Each row is a point on a landscape with many peaks, with its height.
A climber steps from a point to the highest of its 2 nearest points, and stops where none of them is higher. Distance is the straight distance between rows; heights are no part of it.
Refu height 4.47: [127 142 151  98 140 162 112  74 122 136 139 124 133 122 153 181 116 142
  86 127 162 118 213 106]
sebi height 7.21: [124 145 124 114 124 174 159 123 101 128 161 157 171 164 166  90  98 123
 215 159 165 124  93 137]
gumo height 0.75: [125 161 139 167  82 146 123 173 168 145 102 147  86 126 141 149  77 126
 162 114 152 147 146 149]
Nadi height 4.59: [157 117 101  92 186  99 114 110 131 123  76 164 122 161 147 116 182 149
  95 162  87 123 146 115]
mog height 5.48: [174 144 137  97 160 117  92 144 123 129 171 140 136 186 175  79 121 151
 131 154 108 114 116 139]
velap height 4.43: [137 146 109 122 148  94 141 113 147  83 113 152 119 204  83 141 176 160
 151 148 165 116 105 150]
Ruvu height 4.01: [131 172 133 140 148 131 112 113 147 113 153 136 138 166 127 107 132 159
 161 158 178 121 125 131]
Pemo height 3.28: [134 136 157 106 177  90 104  94 108 121 174 166 149 178 119 101 176 184
 145 149 131 115 108 158]
los height 3.01: [146 108 143  99 203  66  86  92  87 113 140 164 164 189 137  90 185 169
 114 131  92 138 115 152]
kune height 7.03: [142 138  97 114 102 163 180 122 109 101 160 124 219 143 129  73  52  91
 182  97 125 123  84 110]
peva height 7.60: [151 170 100 129 103 143 119 127 164 132 169 135 144 180 107  85  96 120
 189 162 132 123  79 142]
mivi height 6.71: [100 141 152 131  95 131 161 125 126  85 180  77 161 101 119  65  85 123
 137  81 123 128  90 131]
Nuno height 1.90: [141  62 118  64 164 121 103 150 121 148 179 107 151 106 114 154 140 113
  83 133  71 137 146 105]
pumib height 7.00: [ 70 134 131 107 120 182 172 141 103  75 124  78 137 112 132 124  63  94
 157 117 200 126 125  90]
toza height 6.03: [146 131 121 182 151  80  95 149 155 150  48 194  98 144 135 137 138 134
 126 151 125 125 115 163]
Fip height 5.16: [155 115  88 132 110  93 119 142 131 127  95 111 119 141 143  73 166 132
  84 132  54 129  76 146]
Kosi height 6.95: [116 169 128 111 142 172 148 101 102 111 159 161 165 164 132 120  95 127
 218 141 200 108 118 118]
Terom height 7.37: [136 153 125 125 123 166 131 137 112 166 145 153 124 166 168 111  95 124
 199 184 153 125  97 139]
kikod height 2.64: [135  86  98  60 155 123 148 113 129 150  44 149 135 135 113 174 171 145
  81 147 102 165 165 107]
somiz height 7.79: [123 117 121 159  60 116 115 132 128 124 139  78 106 109 110  99 135  99
  90 136  82 127  68 139]
nemu height 6.94: [148 148 105 146 155 104 114 144 127 147  59 174  83 176 126 151 186 139
 122 160 117 128 133 153]
Nez height 1.35: [130  96 162  92 123 164 122 167  95 131 173 124 121  91 107 187 129 126
  84 141 142 100 192 110]
reb height 3.20: [117 158 128 136 141 139 137  99 155 104 124 101 119 118 128 156 161 156
 120 109 162 144 173  99]
Boke height 3.43: [150  99  90  80 183 112 137 139 115 126  54 132 140 113 132 132 177 159
  82 148  76 154 135 109]
pog height 7.57: [167 162  89 124  91 143 113 140 143 137 177 158 156 195  66  97  80  98
 183 151 122  96  80 135]
vakub height 6.72: [106 162  96 141 137 171 155 126 141 115 143 119 144 101 118 105  87  89
 204  94 186 128 125  81]
Vip height 1.61: [123 108 105 113 116 132 163  80 121 147  58 154 101 108 115 210 181 127
  79  99 122 138 186 124]
zuf height 0.89: [102 138 149 123 110 143 127 197  93 112 164 114  68  88  96 160 156 105
 131  97 178  84 172 120]
keze height 2.26: [135  75  92  76 188  83 113 120 109 135 119 111 184 131 130  94 166 156
  90 106  45 165 119 121]
Neru height 7.02: [132 149  91 147 102 183 161 132 134 114 130 124 152 114 111 104  59  65
 197 116 158 120 109  80]
sadat height 1.00: [ 92 116 142 127 111 120 153 143 100 119 127 123  57  66 105 173 182 107
 125  77 156  96 168 117]
Mib height 7.01: [106  83 132 142  77 106 115 181  98 161 114 117 108  82  86 174 154 105
  93 129  66 118 123 174]
kegu height 0.84: [107 133 147 141  75 132 150 209 114 100 158 128  78  85 101 111 131 113
 123  94 146  91 134 125]
zem height 4.23: [145 152 125 131 151 118 131 104 152  93 154 159 118 189  79 131 143 153
 165 158 190  93 113 135]
Zet height 0.78: [112 142 147 156  83 141 121 183 142 147 123 137  96  85 131 135  80 137
 140 125 129 120 139 139]
mut height 0.49: [116 135 109 205  93 108 154 136 166 112  73 142  84  99 107 154 141  98
 155 117 132 127  93 134]
kam height 2.14: [135 103 103  73 141 146 168  93 109 156  16 156 141 136 128 196 165 130
  89 128 119 138 174 114]
tikob height 6.90: [144  73 129 106  95 107 111 164  92 149 143  91 121 109 133 133 150 117
  55 130  47 119  84 139]
tuvir height 1.57: [143  79 136  81 130 152 105 169 104 163 181 121 126  89  96 183 121 114
  85 153 103 116 160 114]
gozut height 6.32: [ 92 152 133 131 133 154 151  89 127  99 154 119 168 104 129  80  90 130
 193 103 173 140 118 104]
depep height 4.91: [158 123 103 140 111  78 142 146 150 126  77 140 115 151 131  82 158 143
 121 169  86 134  82 151]
vozuz height 1.64: [123 108 144 100 125 146 134 157 116 119 143 121 112 112  80 213 157 120
  54 112 168 110 211 123]
vunen height 6.35: [152 156 112 159 117 176 125 157 137 149 111 190 130 181 105 149  79  80
 198 141 197 120 103 139]
Fona height 5.90: [128 136 176 132 151 144 129 114 110 116 163 132 188 157 158  51  93 159
 152 128 158 134 104 132]
zuto height 6.08: [155  75 121 113 122 117  98 142 117 141 160  70 145 119 156  99 141 123
  60 104  48 130  98 120]
gigov height 6.52: [159 138 127 157 132 100  97  95 149 164 124 150  96 142 139 146 154 126
 151 169 103 129 131 144]
Tila height 0.62: [ 94 137 162 190 131 127  94 148 157 145  84 151 102 105 143 193 120 119
 116  44 148 162 158 173]
zaga height 2.29: [115  57 120  67 152 118 123 118 113 145 160 119 178 106  74 169 163 136
  95 131  91 145 147 111]
zoz height 6.84: [104 119 149 119  87 158 173 127 106  98 170  88 193 119 135  66  64 105
 161  84 137 127  89 114]
Disid height 5.86: [133 136 148 138 121 103 181  99 147 109 153 137 102 101 152 129 136 134
 153 129 139 119 145 121]
pom height 7.51: [ 82 121 157  99  92 180 153 185  61  94 174  84 160 110 129  93  89 107
 126 137 165 109  96 139]
ligo height 6.09: [ 97 144 188 145 150 150 145  95  98 110 151 136 186 118 141  59  77 138
 175  95 169 150 114 122]
monu height 6.82: [143 134 153 130 151 123 142  82 113 118 169 130 148 113 164 108 123 153
 142 136 119 122 144 121]
Galuv height 6.60: [133 171 110 129 122 184 164 115 129 131 119 166 136 170 140 149  81  93
 216 135 203 117 126 113]
Bubo height 8.09: [132 143 124 165  62 128 120 141 158 148 137 102 106 102 120  94 104 109
 131 136  90 129  81 140]
dofog height 2.91: [111  66 108  53 149 129 119  65 151 137 125 135 163 113  89 183 158 119
 101 121 102 160 183  94]
givu height 7.30: [ 61 120 132 109 110 190 147 166  72  95 140  74 140 113 137 120  94 130
 124 146 175 129 117 110]
zofod height 0.81: [108 127 140 155  71 122 125 199 138 127 128 133  85  72 103 124 125 125
 110 111 121 112 140 144]
fega height 3.61: [132 155 147 116 164 110  92  90 127 126 168 149 142 174 124 123 163 189
 145 154 153 133 164 145]
nitug height 5.73: [143 141 154  90 180 134 109 131  90 117 157 140 161 196 180  59  88 149
 149 154 143 121  97 141]
fubad height 5.47: [153 110  99 105 131 108  97 139 132 132 124  83 129 146 174  64 148 126
  81 109  46 130  84 128]
lat height 2.42: [107 121 121 137 160  88  95 101 129 117 122  65 145 128 117 107 135 154
  99 137  93 152 114 115]
fotek height 4.25: [141  86 133 129 122 105 122 146 135 154  86 136  90  96 131 155 140 130
  89 147  82 136 158 132]
luped height 4.66: [134 115 153 166 124 109 123 136 149 153  79 165  92 101 139 191 135 122
  95 119 122 126 170 134]
gunal height 0.56: [ 76 127 162 194 105 105 104 151 152 143  91 133  84  73 117 168 117  91
 142  53 150 136 128 160]
Dema height 5.34: [135 115 150 198 140  97 107 143 157 144  65 183 101 104 148 145 122 128
 103 124 131 127 142 152]
zifez height 5.96: [151 145  89 102 173  90 101 134 135 118  56 149  95 186 128 151 194 154
 113 166 127 130 136 131]
zav height 0.52: [108 129 131 190 112 111 132 144 149 125 100 117  49  80 108 164 125  85
 135  83 158 125 118 118]
Lebin height 4.85: [145  93 142 121 116 100 142 140 127 140 143 115 118  88 141 155 142 151
  94 127  77 134 147 135]
ruveg height 3.90: [131 106 106  89 155 122 116  58 138 158 121 149 144 118 114 162 172 145
 107 137 100 138 184 113]
rava height 2.63: [144  89 145 104 195  73 105 102 110 124 118 132 196 156 146  85 166 172
 105 113  78 162 127 128]
lok height 7.96: [130 116 169 142 162 114 127  86 106 135 183 104 173 116 165 103 129 152
 120 104 106 145 122 133]
gokim height 1.22: [103 122 125 133 105 132 165 107 106 138  71 143  59  83 117 196 198 115
 109  70 152 124 178 138]
rus height 6.50: [104 147 154 124 127 189 162 118 120  99 129  83 111 128 162 150  77 112
 127 117 220 129 153  97]
giv height 3.71: [121 179 133 133 154 147 124  98 156 100 144 112 144 150 128 129 118 160
 148 121 189 139 159 106]
Numir height 0.46: [143 158 104 191 108 114 138 132 183 132 117 165 114 132  94 124 120  82
 166 131 137 120  93 132]
rovi height 7.84: [132 163 116 143  83 125 126 128 167 126 157 103 138 127 131  82 108 129
 157 147 106 129  87 138]
Munof height 0.70: [111 150 145 179 113 127  85 173 168 161  78 143 108 119 140 180  95 128
 126  92 143 172 153 161]
fasa height 4.68: [146 146  90 146 136  93 159 123 154 102 102 164 128 164 109  98 170 163
 145 152 123 123  92 147]
vutik height 2.65: [127 124 144  97 133 176 128 103 135 129 136 109 118 130 120 194 146 130
  57  91 154 129 217 104]
nire height 2.33: [105 113 121 125 119 101 111 116 131 107 148  48 130 108 108 100 129 131
  93 134  89 136  93 131]
siru height 7.23: [137 162 131 165 113 142 113 132 142 172 131 154 100 155 157 125  93 102
 186 177 145 129 104 144]
veb height 5.12: [163 134 111 111 153  85  80 134 133 121 154 107 145 164 173  62 131 143
 106 124  66 129 107 130]
nalof height 7.89: [ 99 151 159 123 133 187 144  91 120 124 136  93 116 115 161 162 102 125
 102 121 200 112 189  99]
mot height 5.31: [142 143 122 137 155 119 127  73 136 153 122 143 109 104 146 155 172 162
 120 161 110 133 167 130]
sipo height 7.43: [119  91 123 139  75 109 118 159 105 148 118 102 102  93 111 115 140 107
  74 139  55 130  88 145]
puram height 5.40: [135 110 147 142  96  93 177 136 133 107 148 115  89  83 144 134 119 139
 122 120 113 120 126 132]
guz height 7.25: [143 145  88 135  93 178 167 132 138 118 143 124 175 134 120  82  50  87
 152 140 144 120  86 107]
Zin height 6.34: [136  91 145 120 172 123 115 115 110 141 181 100 176  87 143 113 155 153
  89 106  97 141 128 112]
fudal height 7.46: [173 145  92 140  94 173 125 146 151 126 117 146 153 165 140  83  45  81
 155 162 139 114  90 116]
kuvud height 2.69: [ 97 138 128 128 161  98 114  80 135 110 104  71 142 129 117 167 160 159
 101 130 133 150 151 110]
nug height 6.98: [148 151 136 163 127 100  78 141 144 175 119 152  79 160 152 131 124 106
 155 168 102 118  99 167]

Where does a climber stop that starts at each point below?
fotek => lok
ligo => Bubo
tuvir => Terom
zav => nemu
Vip => nemu
mivi => Bubo
